Points on a hilly landscape, in no order, each with its height.
From any point a ball rolls to the lowest of the 2 points nearest to it. It stops when none of these is lower. Distance is the straight distance between rows; heights are no part of it.
dof: 96  139  139  148  123  148  129  107  154  99  129  134  107  151  138  102  147  79  122  51  135  160  193  83  138  127  107  161  111  144  148  147  168  93  69  122  131  118  124  97  172  89  192  162  181  156  109  104  117  134  116  118  147  119  101  153  149  151  height 6.64
fiv: 133  146  98  104  90  113  147  114  97  183  79  131  107  139  150  145  139  171  74  158  135  129  107  173  112  64  178  97  155  130  103  100  111  126  169  132  125  93  112  144  135  162  93  103  117  70  146  140  81  101  175  141  101  138  197  115  93  101  height 5.59
Sodi: 115  158  128  118  172  139  61  127  146  206  130  88  90  110  107  148  176  144  114  129  147  139  112  107  127  141  133  104  135  143  91  122  150  121  146  132  130  106  160  140  119  75  79  104  143  89  156  125  93  104  130  118  167  166  127  78  130  84  height 3.81
keliz: 94  169  122  132  179  171  108  87  176  107  101  121  122  112  176  121  165  114  134  58  88  145  126  96  112  104  61  112  111  155  67  149  129  135  103  99  112  156  138  90  150  103  184  114  199  144  113  82  114  132  153  139  146  103  65  149  170  117  height 2.06
Sal: 149  146  81  127  109  105  167  94  98  108  101  183  129  86  212  155  102  140  129  150  91  103  97  141  126  77  88  110  133  132  81  156  73  142  126  118  94  132  100  112  110  152  144  145  87  104  141  116  113  122  155  171  103  90  142  155  126  130  height 7.13
bom: 130  173  172  152  147  100  79  87  120  103  152  91  112  131  105  162  141  112  123  149  185  170  97  72  95  129  107  156  184  180  123  88  124  109  99  178  161  107  147  147  146  171  108  140  114  74  131  142  161  140  97  172  175  152  97  90  114  125  height 2.90
tozu: 147  100  59  141  104  106  194  120  65  112  128  181  142  86  210  137  93  146  136  160  100  72  104  174  106  108  135  91  114  87  128  157  86  134  136  114  92  129  117  128  93  131  102  147  102  133  132  128  129  152  133  167  89  98  161  160  100  140  height 7.27
zufi: 118  134  129  157  118  103  101  115  121  137  125  159  162  91  117  147  105  127  143  176  142  124  137  108  127  135  101  174  104  112  117  126  124  119  93  131  148  130  150  169  96  155  104  143  71  140  174  162  136  118  133  138  157  127  134  113  145  119  height 8.59
rivof: 131  117  129  125  135  136  145  124  141  83  117  153  166  154  158  110  126  113  134  116  102  125  119  122  123  104  111  121  116  131  120  129  102  128  106  121  147  149  134  124  143  166  136  125  139  174  92  117  161  145  144  148  110  93  126  180  136  156  height 5.17
mar: 141  178  169  111  165  124  86  92  140  70  118  84  121  132  102  157  153  133  124  121  155  159  51  80  94  112  117  129  191  197  116  98  110  159  126  156  120  141  127  106  131  176  140  112  132  58  97  114  174  144  108  156  137  150  66  83  134  123  height 1.31
tuz: 142  162  172  117  111  87  108  122  89  112  131  95  96  169  119  142  131  119  99  139  191  168  111  99  121  98  145  140  208  181  113  106  129  107  116  159  190  85  100  141  162  184  120  143  97  77  104  115  132  106  127  154  153  147  122  105  101  168  height 3.92
nesap: 69  160  117  166  192  146  89  103  192  126  134  111  117  111  159  156  165  143  140  132  97  162  154  96  121  116  57  119  88  98  63  130  130  115  81  123  142  129  149  153  131  113  123  110  181  166  136  111  107  153  166  168  176  100  94  108  150  89  height 1.59
pum: 152  133  156  90  163  123  115  176  147  89  116  106  147  181  109  122  153  126  131  144  117  132  79  127  125  132  129  95  174  153  108  110  107  157  159  115  166  159  112  133  150  166  129  105  127  121  69  97  187  133  150  118  132  122  93  141  131  168  height 4.75
Gat: 110  100  139  154  125  111  149  123  156  78  173  124  121  137  71  130  106  121  145  134  165  155  145  109  109  165  119  159  87  80  214  101  152  104  100  147  111  146  141  109  137  151  133  135  160  162  105  174  174  167  55  123  126  129  112  95  139  106  height 6.17
Nazu: 171  114  113  110  159  133  117  179  62  137  140  145  121  108  164  110  129  109  136  104  139  88  131  153  142  158  136  88  179  140  106  171  112  124  152  115  164  113  112  151  115  65  81  122  116  138  109  78  111  100  112  115  132  127  127  180  100  194  height 5.69
Ruv: 142  128  130  118  85  128  145  138  45  140  128  128  102  131  166  90  108  113  106  88  160  110  164  156  150  105  189  131  165  143  125  157  137  108  139  132  152  76  78  126  140  95  133  131  115  113  126  103  76  91  118  129  103  140  175  166  83  169  height 3.32
Riso: 141  103  104  140  112  80  164  161  114  105  150  169  92  140  150  175  104  143  97  185  124  108  138  151  127  157  101  119  133  90  122  120  109  131  133  123  132  118  108  126  126  158  111  153  59  152  157  142  135  120  145  135  132  122  162  115  120  143  height 8.25
duzur: 136  86  91  122  126  140  161  127  131  138  138  132  168  106  130  103  106  147  147  146  108  89  95  176  94  116  159  80  78  86  168  106  120  131  151  130  96  146  166  141  100  137  81  102  174  148  123  158  149  171  118  154  76  125  174  145  110  78  height 5.07
sini: 125  112  172  123  110  135  154  135  140  56  118  100  164  204  77  84  123  113  133  95  161  177  144  91  133  130  166  167  123  136  207  98  135  114  107  142  151  146  134  128  164  166  159  139  149  157  67  165  180  159  94  100  101  129  106  155  135  177  height 7.05
dag: 143  120  160  103  124  133  131  192  160  129  100  105  163  205  83  103  140  143  125  188  111  143  115  144  154  140  135  124  157  144  111  104  113  168  166  121  170  166  108  154  151  196  142  126  82  119  99  132  177  118  192  93  138  130  103  126  139  167  height 4.08
lom: 116  106  123  134  172  136  96  166  168  145  172  125  91  106  103  156  132  83  169  108  122  126  143  112  127  223  84  131  122  91  150  168  154  140  119  118  93  146  149  116  116  35  110  134  125  159  139  107  105  147  106  86  142  131  60  106  173  136  height 5.58
dibad: 153  114  122  125  105  157  136  151  103  149  111  162  132  94  155  100  110  108  149  88  99  94  143  147  167  169  96  148  138  143  121  192  116  162  133  108  109  145  112  109  115  83  160  155  89  136  149  102  93  93  152  79  123  114  114  174  150  178  height 6.06
ziz: 142  111  104  119  111  164  127  160  124  206  92  127  127  122  142  97  149  163  98  125  87  83  143  196  162  147  159  106  124  131  97  147  121  160  191  115  98  121  115  146  116  86  121  123  124  95  166  123  71  88  187  77  110  142  170  132  123  123  height 3.52
pume: 106  131  170  138  123  135  123  140  144  79  118  115  140  197  106  88  144  87  116  76  152  168  187  86  154  135  131  171  140  153  158  134  149  95  79  132  182  118  117  134  180  132  175  157  154  162  92  106  148  136  128  105  141  111  98  168  137  187  height 6.79
romo: 118  120  110  141  143  131  158  149  156  120  162  124  43  145  170  155  161  132  92  97  104  117  148  148  137  169  91  110  157  138  109  136  148  137  138  116  87  108  89  75  153  65  172  147  134  121  143  92  103  122  138  117  145  124  104  127  128  148  height 6.27
nide: 119  184  139  122  126  95  110  59  111  133  110  134  111  97  146  158  134  139  111  139  159  146  114  92  119  63  125  138  147  170  86  107  120  100  104  152  142  98  129  127  131  162  120  126  136  94  131  131  107  116  117  184  144  129  142  120  102  107  height 2.48
zerak: 110  136  125  127  130  156  128  129  175  187  97  111  112  129  133  116  166  166  98  127  80  126  144  160  157  124  122  113  112  145  73  129  141  152  165  110  94  127  124  119  127  104  153  115  144  105  156  119  82  99  182  94  133  134  141  120  143  92  height 2.65
bibi: 98  110  117  161  79  111  160  106  117  110  184  154  121  104  91  144  82  127  120  140  157  137  184  114  114  142  116  179  60  83  184  122  153  90  93  135  104  142  111  101  128  159  156  146  153  146  138  182  146  139  49  131  157  125  152  82  132  93  height 6.35
kivap: 96  140  135  134  179  156  115  110  193  103  140  70  103  153  112  130  165  146  131  94  127  169  114  104  104  118  123  101  115  114  142  97  147  124  124  145  106  134  152  99  145  107  137  88  215  134  97  120  148  171  112  149  122  136  92  90  134  80  height 5.76
mege: 134  122  118  130  137  108  174  102  147  39  148  143  121  145  160  140  118  126  122  118  109  137  106  104  99  108  107  107  130  124  138  99  85  139  97  140  113  147  123  82  155  178  144  129  157  159  75  143  191  169  101  175  92  100  121  136  122  136  height 5.37
zir: 119  123  119  163  147  117  152  123  200  120  125  160  133  142  112  162  133  177  122  209  86  142  102  141  110  145  74  112  83  83  117  96  120  165  138  115  96  158  144  139  99  188  134  128  109  140  161  173  150  135  159  141  128  124  128  72  154  71  height 2.51
gosap: 118  119  152  121  61  134  155  153  113  152  104  110  109  174  131  89  124  135  88  114  141  133  183  171  175  106  184  159  147  142  126  132  146  129  142  132  156  93  72  128  156  138  167  132  105  121  140  123  89  89  178  102  113  133  180  145  105  159  height 4.36
Dubo: 155  102  136  98  105  121  151  162  112  128  113  120  196  157  85  116  98  128  163  168  137  114  86  147  127  121  165  141  133  123  174  99  100  148  148  120  151  161  142  165  104  187  101  116  71  140  127  165  168  138  141  132  90  130  141  134  147  148  height 7.84
vez: 135  153  117  111  105  126  126  80  132  186  71  145  136  95  115  150  133  164  116  157  112  135  87  142  119  86  134  130  125  148  103  110  118  150  152  123  90  127  144  131  99  160  124  116  108  71  166  149  93  111  158  133  107  141  148  98  134  78  height 5.00
vir: 159  100  113  92  128  154  124  160  105  177  82  150  222  107  129  108  110  118  177  140  80  71  88  166  132  135  124  127  117  128  131  165  86  171  160  91  135  185  154  181  84  131  91  112  91  137  156  125  133  123  164  90  91  110  128  168  159  143  height 7.37
kelut: 138  155  155  116  193  139  79  117  162  38  131  86  139  143  111  150  146  112  145  88  140  141  68  69  89  134  90  123  180  172  141  108  109  158  98  136  114  157  136  101  132  132  135  104  166  109  77  93  204  169  94  140  128  128  34  100  146  145  height 2.74
vusu: 132  114  159  137  107  98  141  146  131  102  157  134  90  156  92  151  120  100  125  126  143  142  152  109  144  177  118  165  153  131  167  133  154  129  108  134  123  116  111  100  146  125  163  165  91  135  128  123  142  126  103  99  136  137  103  116  140  166  height 7.15
Nikog: 155  112  129  118  116  74  163  132  68  66  176  137  126  140  134  143  88  99  134  130  170  120  133  114  123  122  152  128  169  113  171  117  107  91  97  138  165  104  104  116  144  155  107  141  111  157  89  136  167  149  64  166  98  115  147  160  111  171  height 4.74
med: 173  150  138  86  117  94  121  156  84  135  125  122  87  145  133  147  126  125  108  143  159  137  76  134  114  109  133  101  217  154  101  126  113  140  152  132  147  104  106  124  137  163  97  129  75  71  105  103  120  83  138  140  126  144  128  111  118  165  height 4.88
susig: 96  162  145  155  88  91  137  91  110  141  117  137  117  130  133  144  125  153  83  172  155  157  158  122  125  81  142  165  127  137  110  86  127  99  101  147  157  95  115  150  139  179  137  143  114  110  160  163  111  116  142  161  152  136  176  99  101  101  height 1.76
visut: 93  145  101  165  106  105  118  116  130  149  98  161  126  119  169  161  130  170  83  182  128  121  178  145  132  90  112  139  94  99  90  99  111  95  106  130  158  95  117  177  131  152  109  131  108  140  185  149  103  117  175  149  159  112  193  110  104  94  height 1.21
sipib: 145  116  118  130  143  137  129  177  108  136  154  134  63  122  168  126  152  113  105  82  133  94  162  155  156  184  127  110  183  150  114  168  145  129  149  120  128  93  90  107  145  35  135  143  129  127  122  75  92  102  125  96  145  126  113  158  105  195  height 6.10
Gofoz: 138  170  147  110  129  125  81  72  86  158  120  113  123  85  110  136  129  117  136  96  178  141  90  76  131  87  155  145  152  176  123  133  150  116  120  148  144  102  155  122  122  117  112  111  144  88  124  125  100  114  75  155  131  153  137  119  106  102  height 3.48
Kez: 148  114  142  91  132  179  145  121  129  110  107  93  176  165  102  57  124  131  145  70  127  143  87  130  122  103  189  97  117  146  181  116  139  141  160  137  130  157  157  122  140  129  128  98  197  140  64  131  152  158  97  114  70  138  139  167  119  129  height 4.24
Sase: 172  101  118  113  136  104  168  159  61  93  165  155  107  140  162  125  106  101  134  113  150  100  117  146  123  145  151  92  192  134  147  150  114  117  139  126  149  109  105  120  123  104  97  134  111  141  81  91  133  130  83  150  98  121  123  180  99  203  height 5.22
nel: 116  148  142  134  104  122  157  81  133  115  149  107  81  129  105  143  140  129  109  100  128  162  133  104  133  109  143  137  129  153  149  112  163  128  121  145  80  111  110  59  146  126  201  150  144  94  124  132  116  123  87  133  122  155  120  94  127  101  height 3.33
kimu: 123  126  177  141  106  127  160  163  186  100  115  122  114  214  104  121  150  151  101  167  100  167  148  141  157  151  106  147  147  147  115  105  129  169  144  132  145  141  89  122  155  192  200  157  81  122  120  134  159  117  197  98  146  126  102  107  147  164  height 3.01
merug: 110  154  157  158  90  133  133  82  144  142  125  141  109  100  110  135  123  123  129  120  120  154  166  105  156  126  100  192  112  157  118  134  163  135  98  131  94  119  114  107  127  129  211  169  98  106  161  149  106  96  129  114  161  141  112  99  153  115  height 4.43
bofi: 133  127  151  128  130  110  164  140  178  88  128  127  114  187  107  153  140  168  108  189  94  158  91  132  116  134  107  114  139  130  128  83  107  172  157  134  108  152  121  105  131  206  166  134  100  116  114  146  171  138  155  141  112  132  115  86  140  119  height 1.35
malus: 103  107  121  139  106  147  111  119  118  160  161  121  108  99  99  113  118  106  140  92  137  122  167  120  131  161  160  149  83  96  163  145  186  94  116  126  96  112  142  114  120  65  136  133  160  138  135  139  87  119  79  101  141  157  152  125  119  99  height 6.21
gar: 124  123  146  112  117  161  136  118  160  157  104  91  166  163  86  88  139  157  126  121  109  149  112  140  141  106  184  116  93  135  150  108  152  143  162  138  116  137  147  125  126  148  145  100  163  117  115  141  122  138  145  107  103  148  153  127  125  85  height 3.28
vef: 112  157  181  136  184  156  67  124  162  103  127  79  149  152  73  119  161  104  157  100  136  168  111  77  124  158  98  154  145  165  133  137  145  145  112  134  130  158  145  123  130  105  142  116  156  107  114  99  166  147  122  93  155  136  31  102  174  136  height 3.80
dapo: 110  98  97  126  71  129  164  114  115  159  107  140  179  106  128  116  98  151  115  141  107  101  151  192  102  83  186  138  53  85  165  126  131  115  140  125  112  129  131  154  108  156  135  116  154  132  166  165  125  157  139  131  101  127  196  127  113  66  height 5.41
fudo: 117  126  91  143  153  160  123  94  170  148  123  143  147  72  143  125  124  128  169  118  80  124  109  122  111  129  87  108  66  95  109  150  125  143  123  117  66  162  169  112  93  99  127  120  157  146  139  133  106  140  134  137  116  118  112  134  162  75  height 3.66
Lene: 153  111  112  122  73  101  192  110  52  99  160  158  106  94  157  121  75  92  141  113  138  109  140  139  127  123  149  140  147  119  159  163  121  124  115  124  90  122  88  76  123  126  157  165  95  111  122  128  113  118  83  136  85  125  141  155  126  159  height 6.40
Sorut: 150  148  105  116  143  142  130  76  160  147  88  155  154  68  125  150  120  147  158  147  78  111  53  117  108  105  98  110  108  145  104  122  99  179  152  122  52  166  168  104  77  154  133  116  129  86  142  142  123  131  128  156  93  128  111  106  162  72  height 4.30
Fulo: 89  139  161  145  168  140  63  133  155  172  141  71  117  147  79  122  171  131  131  141  162  170  147  99  141  149  146  131  115  119  127  107  162  100  123  147  162  112  159  166  134  98  90  106  164  120  134  137  123  136  121  131  172  155  119  88  120  85  height 4.34
bime: 112  150  130  160  111  132  84  110  144  174  80  164  164  88  135  147  121  148  125  179  115  122  162  125  157  139  82  182  116  138  76  139  105  141  106  123  146  136  139  195  104  138  112  145  69  122  200  155  111  94  199  102  167  113  127  112  156  127  height 8.70
Zerin: 104  112  145  141  167  140  87  161  156  149  136  106  157  157  98  114  148  120  153  142  137  139  158  111  144  148  125  124  104  101  124  125  132  105  117  125  181  133  154  170  131  118  82  113  143  176  125  132  150  132  150  122  160  121  119  137  132  134  height 4.69
lep: 113  104  86  124  49  91  174  130  62  138  115  158  141  97  168  141  84  137  104  152  135  94  169  185  107  87  187  161  101  84  152  149  109  103  129  128  125  107  96  147  119  152  129  141  93  119  175  158  108  125  131  134  117  122  204  121  107  109  height 5.74
dem: 147  99  115  103  113  162  161  86  130  100  124  116  180  107  127  67  94  123  161  91  126  116  89  133  95  94  163  105  85  121  181  104  109  131  123  144  99  156  170  116  123  145  116  104  198  157  82  164  169  178  86  144  58  116  153  156  122  96  height 4.73
zusi: 161  106  131  91  140  151  146  180  118  156  143  101  101  171  110  102  146  135  110  120  126  120  94  171  136  162  191  65  169  149  135  133  153  154  208  124  128  129  116  120  136  94  113  107  143  97  90  97  121  119  125  100  107  157  134  133  96  152  height 5.29
sama: 116  104  148  153  69  100  179  132  133  100  161  163  112  132  82  146  86  119  117  157  139  149  170  124  135  173  113  193  101  106  178  131  151  134  104  128  106  140  100  102  126  167  190  178  76  141  150  170  150  126  97  93  143  132  119  94  155  143  height 6.69
rinu: 149  145  133  116  143  131  93  84  81  125  140  118  158  79  114  114  105  100  172  86  179  116  105  81  124  89  160  137  131  146  157  127  130  93  93  140  159  107  161  140  115  116  86  105  160  141  111  136  142  142  54  172  110  125  144  155  107  111  height 3.14
Gudu: 103  181  144  121  179  145  89  103  155  142  118  92  98  109  154  146  176  132  112  81  112  133  122  109  134  109  85  117  145  176  57  140  153  129  128  112  123  122  116  94  142  85  164  109  170  100  135  67  103  113  142  120  165  124  79  116  146  110  height 2.66
fori: 95  102  124  150  155  134  138  135  195  116  163  102  102  142  83  130  137  138  140  129  129  168  134  133  105  168  117  115  76  61  180  107  155  125  126  136  94  152  159  108  131  114  132  112  187  166  109  152  127  174  102  125  125  140  107  90  139  75  height 5.96
zifi: 113  81  101  135  107  150  102  170  105  171  136  143  165  106  140  92  111  108  140  115  122  83  193  159  139  163  156  152  75  76  146  158  136  104  128  113  142  118  140  171  115  66  90  124  127  187  159  135  98  120  143  84  132  124  167  166  118  141  height 6.82
kud: 175  141  136  85  167  107  119  177  113  85  150  115  94  156  137  151  145  111  114  123  134  120  70  135  107  149  122  78  218  157  106  131  120  154  162  118  149  135  101  106  139  116  129  112  122  93  78  61  164  130  117  129  123  132  86  128  115  183  height 5.31
Setu: 109  138  134  149  147  159  91  82  163  150  131  116  143  72  81  120  128  115  178  114  123  144  119  86  119  135  109  145  76  111  144  137  153  133  104  136  82  148  180  118  96  112  133  119  161  130  140  153  119  138  94  137  133  142  96  98  166  66  height 3.02
fota: 114  185  141  116  190  129  57  126  144  152  142  66  89  131  130  150  185  134  93  107  159  142  109  104  117  108  124  97  168  174  72  115  156  106  135  130  162  102  128  127  147  84  102  97  176  91  125  74  118  125  134  131  180  144  102  87  115  109  height 3.23
vinu: 124  129  120  136  165  116  138  121  142  91  164  113  91  148  146  148  147  130  115  107  137  132  121  119  107  117  130  89  138  115  135  109  131  102  117  146  124  110  131  92  154  110  118  112  181  145  98  109  148  155  93  167  121  125  126  129  102  122  height 5.57
Nalu: 88  162  117  149  160  139  101  84  189  145  80  142  159  122  154  139  159  173  118  161  92  136  135  126  133  69  90  110  91  130  55  108  107  118  121  117  150  134  135  165  124  154  110  94  164  139  145  124  117  132  194  158  148  92  134  138  133  85  height 1.22
sapi: 136  134  130  113  179  115  103  185  136  123  158  88  86  191  124  149  169  136  90  141  152  126  125  143  120  127  155  61  177  132  105  97  141  97  159  134  189  100  105  136  168  112  81  102  155  126  96  92  157  139  143  145  164  141  133  123  80  143  height 6.08
duka: 122  112  157  113  171  165  83  152  167  156  140  89  143  136  56  106  144  96  185  101  123  155  123  93  137  198  121  137  112  116  173  156  158  147  131  123  111  164  175  126  110  71  120  120  154  139  118  123  132  145  108  67  129  151  56  109  181  124  height 4.86
lote: 152  131  123  114  104  134  146  98  44  131  129  134  151  100  159  92  95  102  146  74  152  113  125  134  132  75  186  120  141  143  147  156  135  105  118  134  146  105  115  119  125  105  120  119  157  125  109  112  101  126  80  157  89  130  162  182  86  140  height 2.10
paz: 103  96  103  151  146  123  122  159  138  139  183  138  60  94  133  150  125  106  135  106  132  111  174  136  121  210  111  123  102  76  154  151  166  105  124  127  85  111  126  106  128  33  115  145  137  162  137  124  79  136  87  100  149  139  113  118  127  123  height 5.92
reg: 149  114  180  114  130  131  141  147  149  68  117  88  161  189  51  110  121  131  162  131  137  173  93  94  129  158  146  159  149  148  201  90  127  163  147  143  117  171  139  123  136  173  153  131  97  117  78  169  196  154  98  97  109  146  74  120  150  166  height 7.50
mot: 143  127  152  108  78  148  146  126  111  150  103  128  132  135  120  91  114  116  130  93  117  133  140  147  166  119  150  153  138  158  129  158  146  154  139  123  115  127  100  101  129  130  184  141  105  104  140  111  88  93  143  96  102  136  136  144  137  143  height 5.28
ziped: 138  106  129  122  120  156  85  161  116  198  116  136  166  96  113  92  114  108  153  108  112  90  167  141  171  171  131  162  108  125  128  177  125  149  139  111  132  137  146  151  101  76  109  133  103  149  168  131  96  88  154  51  132  135  131  143  153  145  height 6.54
Rup: 158  140  115  121  82  105  177  89  96  104  126  169  106  87  157  146  90  111  143  131  104  124  111  120  129  105  98  147  141  136  118  153  106  159  121  121  67  135  96  76  112  155  178  169  70  94  140  129  114  107  119  146  99  124  121  125  150  133  height 6.83
Supe: 170  137  123  90  180  125  88  163  107  143  154  103  111  133  110  146  146  124  130  132  166  122  73  117  105  126  157  71  176  143  127  110  128  118  158  130  169  110  154  145  127  113  55  93  142  110  99  110  156  132  97  152  140  147  127  119  105  128  height 6.38
fisuk: 125  118  58  143  118  116  119  113  95  147  112  176  158  53  180  153  104  142  141  157  116  83  126  151  112  99  126  121  79  78  118  142  98  100  117  120  108  119  145  163  90  113  83  123  110  139  177  143  115  144  126  153  130  111  178  143  112  90  height 7.10
gupo: 101  107  112  157  144  112  163  163  192  119  160  130  42  168  155  167  157  161  81  158  95  134  158  164  132  180  73  105  116  98  110  108  146  146  153  114  100  117  95  94  151  109  159  145  117  150  157  128  107  126  162  116  150  123  123  87  130  108  height 6.07
rike: 124  84  75  135  49  106  194  135  58  106  162  179  124  86  174  124  64  111  119  129  131  87  181  170  120  139  149  159  90  85  162  170  119  107  117  118  99  121  76  109  120  121  150  170  89  142  146  149  118  134  110  115  120  102  169  148  121  152  height 6.04
fufif: 173  128  132  89  164  146  96  143  121  137  126  102  169  120  83  115  124  125  177  133  163  114  53  109  118  123  158  102  141  148  153  104  109  138  152  125  158  145  177  156  104  139  60  90  131  122  99  146  171  139  88  147  105  135  121  132  128  117  height 6.76
kur: 130  152  109  125  153  133  155  91  122  113  119  131  117  115  182  127  145  153  112  106  108  113  97  143  112  68  135  74  136  147  83  126  112  124  143  134  109  112  117  101  138  130  133  107  178  113  102  99  117  138  121  182  107  112  147  158  98  116  height 5.77
fugon: 92  132  95  169  127  129  145  106  171  121  113  170  146  129  175  141  126  159  110  163  82  132  160  139  126  91  78  125  59  86  91  119  114  118  104  112  138  130  120  150  126  154  136  129  131  175  158  146  127  138  186  152  139  85  156  132  129  92  height 0.79
Kifi: 128  122  161  146  104  78  129  121  83  77  173  123  146  135  83  141  92  94  148  149  195  145  141  82  128  151  140  194  148  127  181  102  133  89  74  153  174  118  134  150  136  168  116  158  92  140  120  170  179  143  58  152  147  136  125  123  127  164  height 4.12
Subod: 112  126  129  142  95  144  109  110  96  142  130  146  137  97  134  91  109  74  151  64  143  123  191  98  151  131  137  178  97  126  151  165  164  89  74  118  130  112  133  121  137  77  163  149  150  160  128  118  97  114  95  106  150  126  137  167  130  140  height 6.47
tukog: 134  139  116  139  98  98  91  130  79  136  134  160  105  70  159  157  106  118  121  136  157  105  167  99  146  136  107  170  140  123  108  150  117  98  86  135  138  89  127  140  118  108  116  162  67  132  168  132  94  95  118  129  166  131  158  122  121  144  height 8.45
Daza: 116  120  141  137  131  102  158  165  159  109  151  112  72  206  129  148  160  153  76  153  125  142  151  154  136  133  131  92  152  125  115  92  137  119  151  136  150  103  93  108  171  147  147  136  124  136  120  112  136  130  155  134  144  132  146  111  100  136  height 5.83
puvef: 109  92  69  145  102  141  140  122  92  124  133  175  183  81  189  106  90  103  143  111  121  86  174  153  110  115  132  142  51  71  149  169  119  86  96  111  136  135  143  151  113  98  103  135  134  191  142  137  125  150  129  131  134  93  167  184  117  135  height 6.96
milek: 138  138  99  144  137  76  100  147  105  111  148  154  85  107  184  194  125  142  99  166  145  113  144  106  125  142  70  121  161  117  85  127  103  100  95  139  162  86  125  146  134  140  85  161  69  143  159  120  116  110  141  153  181  119  148  113  107  150  height 8.35
zemi: 114  147  174  115  114  147  141  109  156  125  106  79  108  191  93  106  167  153  98  100  127  177  122  120  154  95  175  127  137  171  129  110  165  143  155  145  125  117  102  94  161  148  197  116  156  90  100  115  123  123  136  106  124  149  125  115  119  120  height 1.40
veku: 108  96  111  127  151  169  130  152  157  132  121  137  176  152  150  77  135  105  141  114  108  120  151  147  120  134  130  104  77  84  139  143  120  105  121  110  159  163  165  156  137  118  84  112  176  208  101  122  137  151  163  123  107  96  139  190  132  146  height 4.94
bupe: 139  95  111  122  119  104  151  182  134  149  129  145  142  157  99  147  117  148  118  197  127  112  116  159  125  156  142  114  120  92  146  94  117  143  159  120  129  138  140  149  115  165  90  133  72  140  154  162  147  123  156  121  124  146  160  102  127  118  height 8.09
rokad: 113  138  162  182  151  94  90  103  133  76  169  110  140  130  98  149  118  109  148  172  181  156  133  79  105  150  95  171  129  121  145  90  124  93  71  166  176  127  155  176  136  173  95  142  119  140  138  171  180  156  84  180  171  127  109  110  120  117  height 3.53
Gukur: 126  148  147  146  123  148  104  84  144  141  116  150  150  75  95  128  119  100  176  109  106  138  129  82  142  151  81  178  106  147  128  158  149  156  97  126  81  153  154  104  100  109  181  158  103  125  152  136  120  105  112  104  149  133  74  112  179  115  height 4.05
turo: 136  133  98  114  88  133  95  116  101  203  39  169  170  74  158  145  118  150  123  147  114  93  141  166  153  97  128  165  129  129  98  154  88  144  142  112  127  126  134  186  98  122  112  125  82  98  205  141  78  91  194  88  118  116  152  128  142  117  height 8.83
sinef: 134  154  104  110  125  131  143  114  79  154  80  141  121  109  195  115  141  153  98  121  126  98  112  175  133  63  150  82  156  152  66  145  104  117  160  120  139  99  93  138  129  117  111  105  139  89  128  87  72  103  159  154  105  118  168  166  78  136  height 5.97
Nakan: 163  115  121  96  173  158  102  144  119  164  121  133  185  96  114  108  124  113  187  116  108  92  78  126  126  149  123  104  119  131  125  156  107  150  155  108  133  166  173  149  85  102  73  104  136  135  125  114  138  121  112  113  105  125  113  164  151  128  height 7.14
nus: 153  94  121  106  121  151  152  209  128  175  129  123  103  163  133  88  145  141  101  136  102  84  139  201  164  185  163  86  163  134  112  146  125  171  208  113  128  136  96  133  135  88  116  126  117  116  112  104  107  94  187  69  115  144  143  144  108  173  height 4.42
zeru: 173  89  119  96  107  122  166  177  93  123  119  153  189  142  135  113  86  107  168  153  103  87  84  162  125  148  133  127  151  117  159  151  92  160  153  98  134  170  126  156  101  153  103  123  63  152  121  129  151  129  143  119  78  109  126  172  148  185  height 7.59
tek: 81  159  156  155  151  148  125  97  206  156  99  111  129  151  111  129  177  182  101  161  92  169  140  129  133  102  110  122  99  140  77  93  143  136  139  128  123  131  131  146  129  153  155  107  159  116  147  143  115  121  182  135  153  130  120  93  145  73  height 1.80

Where does a ball stop that starts at each point below?
sini => mar
fisuk => lote
veku => fugon
Lene => zemi
zusi => fugon
milek => Daza
